Points, in no order, along strands that fork, close into loops and pass close to each other.
Points whose rows are less than 175 apart are linked; no others are. Some points are linked to none.
z_276: [ -2  -5   6   4 -27   4   1  61  21  12 -14   7   1  19  44 -14  23   0
 -24  48  -8   8 -33 -28  48  76  34  41  13 -10  13 -15  35  20   9  20
  25  17  21  -4  15  13 -58  31  -9  -3  -9 -12  30  -5  18  31 -20]
z_907: [  0  16  59 -41 -35  15 -54 -45 -13  23  19  -3 -25 -16 -37  23   8 -17
  11 -59 -15  -7   7   7   6 -38  52 -29  29  11  30  26 -56 -27  12   2
   9  -5   2  -1 -10 -49 -16 -18  12 -25  47 -41 -24 -28 -17  -6   4]
z_949: [ -2   5  19 -21 -34  42 -19   8   3  20  42  -9 -23  27  -5   8 -17  10
 -24  -8 -18 -20 -37  -8  -7  31  52  41  -8 -23   4 -23   5  23  -2 -23
 -12  13  42   9 -52  -8 -18  11 -37   3  -1 -22  12  26  14 -16  -2]
z_572: [-32 -12  57 -27  -1 -24   5 -29 -14  39 -33 -16   4  -6  39   3   2  11
   4 -13 -12 -18 -17  -5   5 -33  20 -26  24   6  17  -8 -15 -34  18  18
   7   2 -18 -31  35 -27 -11 -23 -15   1  21  12  -5 -30  12  12  33]
z_149: [ -9 -13 -20 -15  33 -23  -1  -3  -2 -15 -15 -15   5  22  67  16  -7 -18
 -19  90  39  -6 -19   9 -45  13   7  35 -19   0  52 -15  45   3  -7   6
  45  10 -27  17  26   1 -46  16 -50 -25 -81  36  22 -38  33 -23  45]
z_382: [-43 -31  34   2  11 -26  19   1   8  50  21  20  -2  20  17  -6 -30 -15
   5  22 -26 -59 -48  48 -19  -5 -29 -28  -7 -47 -12  -3  24  11  -4 -20
 -19 -20   2 -31 -30  19  10 -10   2  41 -39  18 -30  20 -46 -18 -37]
z_168: [  0 -19  22   2 -13  33 -25 -33  22  32  30  -2 -26  21 -24 -22  25 -59
   5   9  19 -53 -56   8 -60 -12  14  -4   2 -27  -2 -26  -3  34   6 -33
 -16  -6 -12  20 -34   0 -15 -23 -24 -43  19  34 -18  -3   2  -8  16]
z_274: [  2 -20 -18 -11  40  37 -29  14   7  19   9  39   7  21 -38  -4  24  48
  -8   6  36   7   8 -30 -10  -6 -38 -18  65  29 -21 -20 -21  51 -43  14
   1 -37   0  21  26   6  16 -11  41  41  -1  34  13  47  41  24  -3]
z_536: [ -3  15  71 -17  -3 -22 -14 -49 -25  -1  26   5  16  -1 -10  18  31 -45
  33 -72  35   5  14  36 -12 -76  35 -39   2  17  37 -13 -38 -17  -3   1
 -25 -16 -29   0  37 -23  16 -10   4 -31   6   8  14 -13 -86 -41  -4]
z_150: [  6   5  61 -52  17 -19 -25 -17 -33  32  28 -13 -23 -16 -22  33   1  13
  45 -37 -19  19   3  24  35 -28  29   0  36  12   2  40 -57 -15  -2  -4
 -10  -3  27 -24  -4 -49  35 -39  16 -35  80 -79 -12   6 -13  -2  21]
z_21: [  3 -36  53  -4 -23   2 -21  55  27  63 -16  10   7   7  12 -21  38   6
  -8  30 -12 -20 -39 -15  34  43  19   6  24   2   6 -18  17  37 -20  17
  19  12  -4  19  64   8 -33   2  18  20  16  17  17  18  18  43  -6]
z_938: [ 42   8  -8 -21 -36   8 -36  -2   7  -4  19  39  38  -7 -53  39  36 -33
  19  -7  11  20 -17 -15  20  23  46  18   5  15   7 -23  -7   0 -28  11
  14   8  18  29  48 -28   4  25  32  24 -16 -16  22  45 -16   4 -26]
z_588: [ -2  -5 -34 -24  33 -17 -26  -4  -5 -31 -26  38   8  20   0  22 -38 -40
  18  81  56  22 -35  19 -37  23 -34 -14  48  -3 -10  -2 -55  -4 -18 -25
  26 -30 -14  48  37 -18  10  15   6  10   1  50  31   1  18 -19 -34]
z_577: [  7   5 -53  30  14  25 -26   4  -3 -81 -25  11   1 -31  -3  -5 -12   2
  -6  12  27  -9  -3   5 -22  45 -28 -21 -17  23 -31  40 -12 -14 -12 -11
  16 -16 -20   4 -17  24   5  35  -8 -19 -19  18 -34 -25  29  -1 -26]
z_757: [-41   3  -1  28  16 -11  32  37  11  34  27  24  -1   0  56 -28 -55  15
 -57  30 -25 -33 -12 -20  39   4 -16   5 -17 -21   7 -20  42  -2   2   2
 -20  -9  24 -25 -16  30 -49  25 -25  46 -29   9  -5  -3  -5  11  16]
z_895: [-12 -27 -20 -16  28   4 -40  15  43  -3  48   3 -11  12  11 -15 -16  10
 -33  60  31 -18 -41   3 -64  32   3  37   0  -6  11 -43  34  37 -32  -5
   7 -37   4  24 -22  32  -3  19  -3  42 -71  15  -4  27  -1 -24  10]
z_54: [ 25   8 -54   3 -14   9 -18  20  22 -58 -17  28  19  -8  -3  -8  33 -27
 -19  80  19  -8  -2  -9  -3  36  35  76 -46   9  10  14  41  11  -3   1
  24  12   3   7 -18  17 -16  61  -8  -8 -43 -25   6   6  44   3 -14]
z_131: [-19   6 -14  -7  46 -51  21 -39  -5 -45 -28  -8  28  -6  16  39  -6 -10
  12 -37  19  19  10   7 -45 -28 -13 -28  -4   5   1  19  -5 -49 -12 -12
   5 -39 -33  -7  -6  -9  60 -19  -6 -20 -23   7   4 -19 -46 -24  -7]
z_884: [-16  12 -63  16   2  11 -29  76  22 -40  -5  31 -17   2  11 -30  15   6
 -25  68  22   5   1 -22  38  55 -36   5   5  41 -22  46   9  23   4  22
  18  -3  30 -10   9  12 -28  73  21  -4  -4  25  27 -27  22  34 -53]
z_139: [ 11   5 -24  -2 -24  37  -5  22  -2  12  23  14 -10   5   8  -4 -28  29
 -43  12 -34 -11   6 -34  22  28  20  25 -10 -18 -23 -13  11  39  -6 -18
   8   5  49   2 -69   2 -33  43  13  12  28 -33  21  19  20   4   1]
z_247: [-19   7  17 -44   5 -22  -4 -26  -8   5  44 -45 -32   3 -27   7 -26  -3
  33 -33 -33  32 -11  31   5 -32  -7   7   6 -15 -20  11 -60  -4  15  -6
 -16  22  25 -37 -32  -9  49 -56 -21 -24  79 -61 -11 -13 -18 -22  15]
z_105: [  9 -17   3  10 -55   3  12   4   7   9  -6   6  15  -5 -34  -5  32 -32
 -22 -31 -29  -9  24  -8  36 -11  25  22 -25 -32   3  23  59  -7   4   7
  24  18  21 -14 -19 -30 -45  53  12   5 -20 -28  12  15  -3  28 -12]
z_637: [ -8  11 -30 -17   3 -17  26  47  -9  16 -29  54   5  -1   0 -10  10 -10
 -16  53 -24  10   8 -36  22 -11 -45 -33  14 -27 -11  32  11 -21  14  29
  10   7  22 -15  20  26 -20  10 -17  12  -3  -1  42 -13  -8  15 -19]
z_27: [  4   6  32 -19  27 -48  -2 -19 -19 -13 -16   0  18   9  -9  48  13  -9
  14 -25  17  29  20  21 -10 -41  -5 -46  30  18  28  14 -29 -40 -20  16
  -1 -28 -14  -3  38 -50  34  -2  -1 -17   1  -8  35   9 -53   8 -15]
z_885: [-47   5 -13  -3  37 -41  32 -14  -1 -45   5 -26  -2 -20  22  16 -36  17
  11 -31 -11  26  25  15 -38 -30 -20  -5 -27 -14 -22  52  -6 -50   4  -7
 -30  -1   1 -22 -42  14  52  10 -41  -8  -1  -7   6 -12 -34 -17   0]
z_293: [ -6 -12  78 -20 -77  -2 -14 -14  36  42   1 -31 -27 -25  26  -7  10 -51
   4   4 -37 -37 -45  18 -13  17  70  35 -23 -22  42  -3  28  -4   5 -30
   8   8 -12 -42 -17 -15 -66  -5 -48 -21   7 -28 -24   2  12   5  21]
z_986: [ 20  29 -37  10  -9  19  33  -6 -64 -32 -57 -30  -9 -13  -3 -26 -18   2
  14 -12  17  52  48 -26  15 -24 -35 -25  -8   3 -31  15 -24 -51  40   2
  17  34 -22  28   9   8  -3 -23 -19 -44  35   8   4 -47  37   4   2]
z_888: [ -8 -17  36  18 -16 -42  12 -58   2  -9   1 -28  18  -1  15  15  -2 -59
  24 -26   0 -46 -41  30 -57 -12  37 -13 -15   4  19 -47  14  -6   3 -11
  -2  -3 -49 -17  35  -8 -13 -17  -3 -29 -11  49 -16 -25 -46 -45  30]
z_831: [-18 -15  59   6  26 -10  13   3 -11  65 -14   7 -16   1  -4 -11  28  24
   5 -33 -20  -3  40 -11  32 -75 -15 -39  26   7  29  14  -7 -48  20  12
 -31  -5 -26 -35  40   1  -7 -24  10 -20  19  16  38   6 -18  27  19]
z_230: [-20   8 -32 -28  25 -37   4 -39  -4 -24  27 -18 -26 -12 -46  26  -9  33
   6 -38 -29  34  52   5 -20 -20 -15   1 -27 -15 -28  62 -15 -47   9 -17
 -28 -12  26  -3 -83  22  57   0 -23 -12  25 -68  16 -17 -52 -34  -3]
z_10: [ 24  54 -17 -13 -16   5  36 -41 -43 -13 -62   0  -5   6  -7  -9   4  16
   9 -41   2  28  57 -11  27 -23  -1  -1 -21  -2   1  31  -2 -53  25  20
  16  28   3  31   8 -21  15  -2   1 -24  27 -20  18 -43  36  17  11]
z_644: [-53  -6  24  32  40  13  -5  20 -28   3  31 -15 -32  37  22   1 -42  56
  -2 -22  11 -18 -16  26   5   0 -29  -9  15   4 -33  22 -13  22 -17  -7
 -31 -20  21 -10 -47  -8  15 -26 -15  15  44 -16 -32 -14  26  15   9]
z_90: [ -8 -16  61 -48 -37 -19 -18 -62  10  19  15   2   6  -5   8  17   8 -66
  40 -36 -17 -50 -13  27 -11 -65  44 -31   8  10  42 -30  -6 -12  18  -8
 -11   8 -50 -33  50  -9 -26  -9   0 -21   1  31 -10   5 -71 -52  -4]
z_752: [-13   0 -18   8   4  23   6  -7  11 -23  16 -35  -3  27   5 -28 -11   3
 -28   1  39 -27  30  21  -2  -5   9  42 -43 -15   4 -34  40  47  -2   3
 -19  32   6  30 -27  10 -16  39  -9  14 -43  17  15 -11   3  -4  26]
z_856: [ 30  -3   1  41 -29  35   9  -6 -21   9 -26 -37   0 -21 -12 -26  30 -24
  -2  13  -4   0   5 -33  -8   6 -27  -2 -12 -17   1 -14   0  24  31  32
 -15  32 -12 -17  33  25  -8 -30 -17   0  33  40  -6 -12  11  14   1]
z_315: [-26 -21  63 -20  10   2 -14  13 -10  65 -36  25  -5   0  23  -4  14 -17
   3  36   7 -42 -45 -10  -1  -7  -4 -29  38  -8  -1 -12 -17   3  11  -3
  40 -22 -20  13  58 -15 -26 -22   2 -13  32  23  -4  -6  33  29   1]
z_689: [ -9  -6  -6   8   6   7  29  32  13  33   6  -1  -1  14   6 -20   8  55
 -34 -27 -29  46  43 -38  52 -44  -1   7  -3  -6   5 -16  29 -10  19  32
 -27  12  32 -36   1  23  -4  36  -4  52 -25 -24  52  28 -31  18  -7]
z_53: [ 13  27  18   0 -28  44  25  25  40  34   6 -43  12  19   8 -14  23 100
 -15 -67 -48  17  25  -6  64  14  36  38  11  11   6 -30  31  -5  26  13
 -11  19  41 -40 -22 -36  -7   7  18  42  -7 -57 -18   9  33  37  -7]
z_358: [  2   5 -34  35  14  37 -23 -12  -1 -58 -37  -9  -9   8   1 -14  -8 -37
  11   8  44  -4 -13   5 -42  13  -2  -9 -22   5 -22  -3  -7 -10  -8 -32
  27 -21 -51  43 -25  21  10   8 -15 -48 -24  51 -26 -33  28   1  12]
z_103: [-16  46 -48 -15  -1  37  21  -9  -3 -21   9 -37  -8  43 -21   6 -18  70
 -26 -51 -14  30  81  -1  24  -2  -6  22 -14  -8 -20  25  17  21  22  13
 -37  45  62 -10 -65   2   7  46  -9  27   2 -49  24 -41   2  -1 -26]
z_611: [ 18  10 -11   2  -4  12 -23 -35  11 -34   9 -23 -11 -31 -47  38  -6 -23
  10 -14   0  -6 -47  28 -72  21 -18 -16   4  -9 -30  22 -57  22 -14 -47
  -7 -12 -32   8 -54   9  49 -46 -14 -25  37 -10 -54 -19 -14 -22   0]
z_224: [  5  24 -39  27  23   8  16   8 -75 -51 -38 -11 -36  -1  -7 -12 -50  23
  31 -15  -4  47  58  -8  35  -6 -78 -17  -5  21 -42  55 -32 -53  36 -23
 -27  16  11  17 -21  25  -3  11  -3 -53  40 -33 -17 -40  25   9  -2]
z_574: [ -3  20  19 -22 -22  12 -12 -65   4  -1 -14 -35  -8   8  19 -16  -5 -19
 -10 -69   9 -13   6  32 -11 -53  43  -5 -37 -15   7 -17  20 -34  26 -18
  -1  14 -25  -4 -27 -17  -9 -25 -32 -43   5   9 -14 -70   3 -25  55]
z_837: [-30 -24   3  14  27 -17  -4  -5  25  24  30  11  -3  22  20  -9 -23   0
 -27  43   8 -52 -50  33 -48  23 -24   5  -3 -30   0 -39  16  25 -30 -13
 -19 -23   6   1   0  42  17  -9 -22  50 -57  33 -31  25 -16 -32 -12]
z_122: [ -1  -2 -15   0 -29 -39  36   9 -28 -18  -6  20  17 -38 -26  27  14 -10
   8 -29 -49  19  30  -7  20   6  19   5 -16  -2  -5  74  24 -31   5  -4
  33   6  38 -12 -17 -29 -11  37  20 -11  12 -44  -9   7   0  24 -11]
z_218: [ -7  -7  -2 -40  45 -36  -9   6  -1 -14 -41  22  38  12  50  10 -22 -51
   6  61  25  28 -11   5 -40 -14 -41 -37  40  -3  -2 -16 -17   0  10  15
  14  -9 -24  20  52  -6   3   9 -11   5 -27  44  27   0  -3  -9  -6]
z_137: [ -7 -20   5  26  26 -29  34  49  -6 -20 -26  44   6 -11  23 -17  24  24
  31   9  55  -2  16  -6  28  24   4  -4 -23  37  -3   8  13   6  -9  39
  28  13 -31  46  67   7   9  -3  62  -2  -9  46  -4 -19  26  30  27]
z_113: [-25   0  -5  14  12 -21  34  29  10  31   8  15   1 -27  30  -3 -11  30
 -32  14 -41  15   8 -25  29 -15 -24 -11  10 -38   6  20  16 -27   7  14
 -13  -4  22 -35  -6  35 -10  11 -13  39   8   3  25  22 -10  20 -15]
z_954: [ 20  14 -22  18  -1  10  49   6 -26 -22  33 -14 -14 -25 -31 -29 -11  -1
  19 -42 -16  -5  46  -9  29 -13  -2  23 -39 -14 -15  10 -31   8  26  11
 -25  21  23   5 -27   8  21 -33  31  -7  38 -34 -18  24   2   0  28]
z_962: [-22 -18   9  46  15 -36  66   9 -10  20   3   2  33 -35  19  -2  12 -10
  39  32 -12 -29  -7  15 -21   4 -52 -29  -3 -18   1  -4   1  -1 -11  -4
 -18 -12 -27 -35  65  28  26 -32  26 -23   3  47 -11  36 -31   1 -10]
z_829: [ 35 -14 -51 -17 -39   2 -21  26  38 -35   3  49  43 -10 -27 -10  46 -32
 -15  44  -9  16   6 -28  15  34  23  43  -3  -6   7   1  27  15 -20  17
  33  13  17  30  29   5 -17  49  35  13 -31   9  26  36   6  -2 -31]
z_690: [ 16 -26 -25  17  16  48 -51  66  39   0   8  16   5  12 -13 -20  26  41
 -17  44  49   0 -14 -21  10  49 -29  21  47  45 -22 -11   1  69 -38  20
  19 -20  15  25  16 -11 -19   5  37  17   2  24   9  23  44  55  -6]
z_217: [ 25  58  11 -14   5 -18  12 -14 -45 -17 -22 -10 -23   1 -10  -3  13  46
  25 -55  -4  42  92  36  34 -34 -20   0  -5  12 -10  51  -9 -44  41  -6
  -5  15  21   9 -18 -52  22  -9  35 -39  43 -71   4 -42  29  25  27]
z_314: [-10 -19  -2  -7  30  11  -8  11   8  -3  18  -6  15  25  35  18 -24  82
 -15   4  12  27  -8  -7  21  23  10  16  36  18 -11 -21 -17  -1 -10  20
 -13  -2  10   5  10  -2  37  20  -3  57 -11 -18  23   3  26   1 -14]
z_109: [ 44  26 -19 -13  -9 -15  23 -39   9 -18 -27  39  11 -32 -22  -1   8 -89
  -1  29 -16  -2 -21  -8 -53 -18  -8 -20 -28 -19 -10   5 -21  -4   9 -22
  27   5 -36   6 -14  21  20 -20 -19 -13   6  10   2   8 -23 -34  -4]
z_232: [ 55  27  -7 -28 -30 -12 -28 -37  23 -11   5  -9  -2 -22 -42  26  24   6
 -18 -63 -38   4   9 -10 -25 -37  43   7 -19  -4   7  18  14 -22 -17   8
  -1  -6   9 -18 -51 -13  17  -5   1  13 -28 -52 -25  11 -45 -11  21]
z_539: [-11  28 -16  22 -13   4  50 -14  -9 -32  11 -36   1  -8  24 -24 -33  10
 -10 -19  -1 -23  35  19  27 -11  10  37 -56 -11 -14 -16   7  19  21  12
 -25  37  28  -4 -48   7 -11  -2  -3  10  -9  -4 -25  -2  -3  -8  19]
z_342: [ 15 -10 -15  -6 -30  31 -11  28  50  22   4  -1  23   5   5 -18  36  11
 -20  10   2 -18 -11 -16  19  16  43  55 -19  -7  47 -53  92  26 -19  -1
   8  -3   2   0  -3  -8 -30  34   2  11 -93 -26 -11  39   0   8  11]
z_694: [ 15 -18   9  30   7 -11  11 -43  10   9  20   0  44  -6  -7   6  28 -58
  49   1  23 -18 -19  29 -40 -20 -13 -24   3  -3 -10 -45 -14  17 -24  -3
 -19   4 -27   0  48   2  13 -33  24 -18  -5  51   2  19 -47 -23   8]
z_790: [ 13  -2  33 -37 -18  13 -13 -28  15  44  17 -39  11  -9   4  -4   0  25
  14 -29 -34  17 -19 -21  39 -36  46   8  17  -4  35 -65 -20   6  25  31
 -48  24 -20 -28  42  12  28 -28 -21  38  -6  -4  -3  40 -37 -22  -5]
z_457: [-29   8 -54  46  35  29  15  13 -49 -63 -22  22 -31  -4   5  -8 -40  33
  15  11   9  21  39 -14  15   7 -66 -23  -8  25 -32  62 -18 -26  11 -27
 -17   5  -1  -7 -34  30  17  36 -16 -38  10  13 -13 -23  10   1 -24]
z_326: [ 39  27  -9   6  -3   5 -16 -13 -52 -34   1  -6 -21  28 -40  31   0  51
  13 -54 -27  56  79   2   8  20 -15 -10  18  43 -33  71 -24  -8  25 -14
  -1   0  43  16 -61 -49   6  18   3  -5  42 -67  -3 -20  27  11   2]
z_943: [-49  -1  17  19   9 -22  22  -9  13  34  -8  10 -34  13  26 -29 -60   2
 -55   9 -43 -41  -9  -2   7 -48  -9  -6 -48 -32   7  14  52  -8 -17 -32
  -4 -12  11 -33 -55  16 -40  23 -42  42 -22  13 -12 -43 -26 -27  31]
z_969: [-16 -13  49   9 -67 -11  19  26  26  47 -28 -39  -2  -6  43 -16  17  -2
 -21   1 -45 -17 -33  -6  30  63  66  47  -2 -19  37 -17  50   6  17   4
  27  29  18 -24  -7 -21 -65   3 -13   5  11 -36  -4  -2   8  22  -7]
z_351: [-18   6 -15  25  41  -7  -8  14 -15 -14  12  23  -8  44  29 -10 -21 -13
  -3  20  48 -17  15  17  18 -29 -23   1 -16  -9   2 -22  14  27  16  23
 -13  16  10  34  29  13 -28  36  19  16 -29  43  47  -9  -1   3  18]
z_101: [ 36  27 -13  -9 -23  29  26  11 -27  17  30   5 -17 -32 -34 -36 -11  23
 -21 -33 -55   6  24 -48  23 -11   1  16 -16 -20 -11  -4 -13  15   8  -2
 -12  21  52 -13 -46   6  -4 -18   8  17  47 -57   1  21  13  17   8]
z_652: [-13 -21  18  59   1 -13  43  22  -6  -3 -14  -1  20 -22   6  -7  30  34
  31 -32  28 -19  16   6  41  19  15 -18 -17  17   8   3  -3  16  -5  34
   0  15 -20   7  71   3  23 -40  50  -6  26  17 -12  18  21  40  34]
z_337: [  1  -9  28  -3  44   2   4   7 -21  20  28  10 -22 -15 -30  52   2  63
  39 -33  -8  40  25   3  11 -24  -2  -9  51  23  -9  50 -67 -19  -1  -5
 -31 -22  17  -8   0  -4  62 -55  26  -6  52 -44   7  47  19   6   2]
z_209: [-17  -9  60 -18 -18 -21  28 -44 -19  46  -9 -57  -5 -13  38 -13  -8  -2
  18 -22 -23 -25 -12  10  20 -30  38   9 -14  -7  39 -59   0  -5  28  19
 -26  38 -31 -35  49   6   3 -42 -25  26   8  25   1   0  -5 -10  26]
z_191: [  0 -32  34   6 -28  -2   6  37  17  44  15 -15  31  -1  10  22  16   1
  31  16 -22 -12 -62   9  28  55  16  -8  30   1  -3 -25   9  20 -20  23
  -5  -1  -5 -18  59   5   6 -18  12  28  22  -2 -11  44 -10   5 -21]
z_654: [ 42  48 -58   1 -24  12  -5 -34  16 -59   8   5  14 -26 -30  23   8 -14
 -24  12  -3 -10  27  -7 -15  37  33  50 -39   7  -6   3  -4  14   3 -22
  19  20  12  21 -54  -6  18  32   4  -3 -23 -41  -9   6  29 -24  -8]
z_223: [ 17   4  28  14   2  21 -56 -33  50  12   5 -23  -7  -4 -33  27  11 -22
  -6   1  13 -26 -62  24 -63  18  28   6  -2 -20   2  -7 -22  33 -33 -33
 -19 -30 -34  14 -45  14  18 -40 -29 -24  -2  -2 -41 -10 -26 -15  11]
z_138: [ 69  -5 -29  22 -14 -13 -13   2 -39 -36 -26  19  50 -16 -50  18  38 -74
  37  10  33  39  19 -22 -25  26  -8 -30   2  33   3   6 -45  -9 -10  12
  32   1 -37  54  60 -16  13 -36  49 -31  13  43  19 -17 -16  -2 -14]
z_667: [-22  18  44   7 -19 -21  27   9   9  25 -20 -58  -8  -1  28 -12  12  70
  -7 -49 -45  13  16  23  54 -10  33  17   0  -3  19   8  39 -37  25  26
  -7  14  12 -51  -5 -36   7 -10  -8  24   0 -64 -31   2   9  24  19]
z_939: [ -7 -23 -47   3  -1  17 -37  57  38 -21  -9  33  -7   7   3 -15  13  26
  -7  78  49  17 -36  -3  10  97 -20  10  32  34 -21  20  -7  30 -29  10
  34 -22  15  21  31  12 -12  24  20  26  16  35  21   5  53  42 -50]
z_874: [-49 -16  39  35  28 -61  55  26 -11  30   1  -7 -12  18  78 -28 -49  -6
 -27  46  -1 -39 -17   9   5  14 -30 -25 -16  -8  21 -14  12  17  17   0
   3   6 -13 -22  20  29 -35  -4 -27  19 -20  41  -7 -20  15 -15  -2]
z_748: [ 84  53 -53 -26 -45  -4  -9 -44  -2 -51   5 -14   9 -41 -61  27  25 -30
 -13 -49 -26  13  52   7 -36  -1  32  31 -26   2   2  13  -2  -1 -13 -15
  12  17   8   6 -74 -14  22  -2  22  -1 -17 -58 -32  -8   2 -24  -9]
z_11: [ 48   6 -63 -20  10 -10 -21  11 -10 -36 -31  57  17  -6 -44  -4  11 -72
  30  66  50  45   2  -2 -29  28 -58 -41  29  34 -19   8 -54  -3 -15  -3
  32 -25 -37  48  49  14  16 -24  43  -5  11  60  10   4   8   0 -45]
z_458: [ -7 -19  24  26  -8 -50  62   0  12  -8 -35 -19  28 -47  15  26  16 -30
  14  25 -24 -28   1  18 -40   8 -20 -32 -22 -16 -16  33  22 -26  -8 -22
  38 -16 -34 -52   9  -4  13   1 -13 -36   0  11 -26  10 -24   1 -13]
z_119: [-26  14 -53  28  25  21  -2  60  -7 -48 -18  38 -29  -2  27 -17 -29  31
  -8  59   8  14  28 -34  46  47 -75 -25  13  44 -27  57 -28 -12  -1   2
   0 -13  24 -15   6  36 -21  69   1   1  22  12   5 -30  37  34 -60]
z_420: [ -5 -30  -7  26  38 -14  -6  34   1  -1  15  27  14  30  31 -23   3   2
   7  18  56 -11  -6  10  22   8  -1  11 -16  28  12 -17  31  39   0  21
  33   8  -8  45  64  -8 -35  40  43  11 -46  35  12  -3  33  24  14]
z_823: [-12 -11 -34 -15  33  17 -62  18  27 -15  25  -6   8  28  21   2 -12  50
 -31  41  48  58 -35  -6 -20  36   8  22  44  11  -2 -23  11  30 -23  17
  -8 -23  11  29 -15  28  21  38 -12  55 -29  17  28  -7  28 -20  -7]
z_343: [ 19   0   3   1  -7  54   4  25  39  44  -2 -48   8  21  -7 -18  28  71
 -19 -60 -33  12  30 -23  62  -4  16  22  26  14  13 -64  40   6  21  35
 -32  24  27 -34   5  -9  -1  17  15  35 -26  -3  12  38  -5  24 -23]
z_584: [ 54   8 -24  10 -28  20 -17  -8 -20 -35  21  20  22   3 -69  37  28 -53
  26  -2  23  15   4 -14  -9  44   5   6   2  25  -1  12 -32  33 -22   5
  20 -12  14  51  24 -21  -6 -16  39  -4  26   7  21  24   4   0 -23]
z_656: [ 11   1 -21  10  39  39 -19  -7 -16  -6   4  31  21 -16 -35   9  22  32
   3 -47  37   5   6 -26 -27 -49 -22 -38  35  17  -6 -19 -38   6 -24   7
 -17 -32 -10   7  -3  -1  34 -51  49   3  15  25 -18  23  21  20  22]
z_452: [ 10   0 -49  19  14   9 -16  -7   4 -46 -42   1  -1  22  42  -3 -19 -34
   7  75  62   8 -19   0 -30  31   6  10 -22   9   8 -14  30 -28  -6 -20
  57  -6 -53  47  11  13 -33  36 -28 -56 -40  49   2 -32  44 -27  17]
z_235: [ 21  -4   1 -22 -47  46 -37   4  47  42  24 -37  -9  23 -12 -18  25  21
 -25   9 -10   8 -23 -19  -3  22  59  54 -16 -18  45 -82  53  42  -5  -4
 -27  16   5  -5 -13  -7 -10  14 -30   9 -46 -11  12  50   4 -13  13]
z_445: [  2  -3 -39  27  45  42   1 -26 -47 -46 -16  22   6  -8 -19 -12  15  27
   5 -41  49  33  62 -11 -20 -41 -46 -26  19  38 -19  10 -46  -8   1 -11
 -28 -27 -27  26  13  25  45 -47  29 -28  19  24  -1   6  25  -2  18]
z_867: [  1  -2 -29  -9  13  23 -19 -11  45   5  13  36 -11  17 -27  -4 -16 -46
  16 103  48 -19 -66  25 -58  40 -31   2  25 -28 -13 -24 -34  28 -18 -32
  23 -36 -23  39  11  12   5 -14  -3   5   0  38  -2  15  34  -3 -34]
z_987: [-40   5  27  16   1  16  -2 -19  -9  25 -33  -9 -47  24  35 -23 -42  -1
 -24  -1  -4 -24  -7   4   2 -48 -22 -39 -16 -26 -21  37  48 -36  -6 -14
  -7   3  -7  -9 -44  -7 -42   3 -63  -7  -6  11   4 -59 -22   5  20]
z_199: [-13   5  -7 -24   2  -6 -36 -50 -11  -5  30  -7 -37  21 -37  43 -25 -10
  29 -38   3   2 -10  30 -25 -19 -13  -4   7   5 -37  38 -74   6  -4 -24
 -18  -5   8  21 -67   4  44 -72  -4 -32  62 -29 -38 -34 -18 -29  13]
z_860: [-19 -17  28 -39  21 -40  11   8 -24 -10 -42   4  26  19  75  16 -30 -49
   1  52  24 -10 -38  -5 -30 -12   2 -16  12  15  32 -19  29   0  -4   5
  56 -12 -36  17  60 -46 -38  17 -49 -13 -41  39  23 -30  11 -23  31]
z_386: [ 15   1  18  -6 -37 -45  52   7 -19 -19 -14 -26   7 -54 -23  32  11 -33
  19 -21 -37  15  23  14 -24 -15 -20 -22 -26 -12   3  48  -1 -49   2  -4
  34  -8 -23 -36  -9 -33   1 -20  12 -49  27 -46 -33   2 -28   8   3]
z_377: [ 22 -10 -35 -19   6  13 -21   6  23   9  54  26  32   4 -41 -20 -10 -11
 -15  -4 -29  10  -4 -31 -12 -23 -39   6  23 -27 -17 -30  12  37 -15   1
 -27  -7  39   6 -16  34  22  26   0  26 -17   6  27  52 -54 -32 -31]
z_5: [-41 -30  50   6  19 -10   9  55 -10  47  42  -2  -2  22  44  16 -29  42
  -4  -8  -7  -7 -38   9  28  35   9   0  30  -4  -6 -41 -12  21  -1  12
 -25  -2  27 -11  41  24  28 -13 -11  51  -7   1   1  43 -11  -6 -17]
z_734: [-41 -51  59   6  -8  -7   5   1   2  82  36  -6 -41  25  13 -38 -40 -10
  -3 -21 -51 -63 -46  32  29 -17   0   5 -14 -16  24 -44  35  12  16 -28
 -44   6   1 -30   7   0 -22 -22  -4  34 -31  20 -32  12 -33 -25   3]
z_715: [ 25  23  25 -19 -18   7 -25 -36  16  28  11  17  -9 -30 -39   9  22 -28
  -8 -46 -44 -17  -9  -6   9 -50  44 -18   4  -7  20   3 -12 -31  -4 -13
   3 -15  -5 -16 -41  -9 -10 -14  21 -19   1 -24 -31  17 -37  -2  32]

A tip is a point with one link. Name the tips that can be reached along the links from each point below, in the order of the rows.
z_884 => z_168, z_326, z_337, z_445, z_867
z_962 => z_105, z_230
z_949 => z_342, z_652
z_895 => z_293, z_831, z_790, z_734
z_943 => z_637, z_667, z_874, z_987

How many points has the smallest loop of links through each point below? Write none if it is on no loop.
z_536 => none
z_21 => none
z_938 => none

A piece is two or more points that can be reached from each other along the links. Count, over all rows, the pieces, the separate loops (a circle has one, a figure eight two, a Y none), the forks (points with three links) and the tips (points with one).
pieces => 5
loops => 0
forks => 7
tips => 17
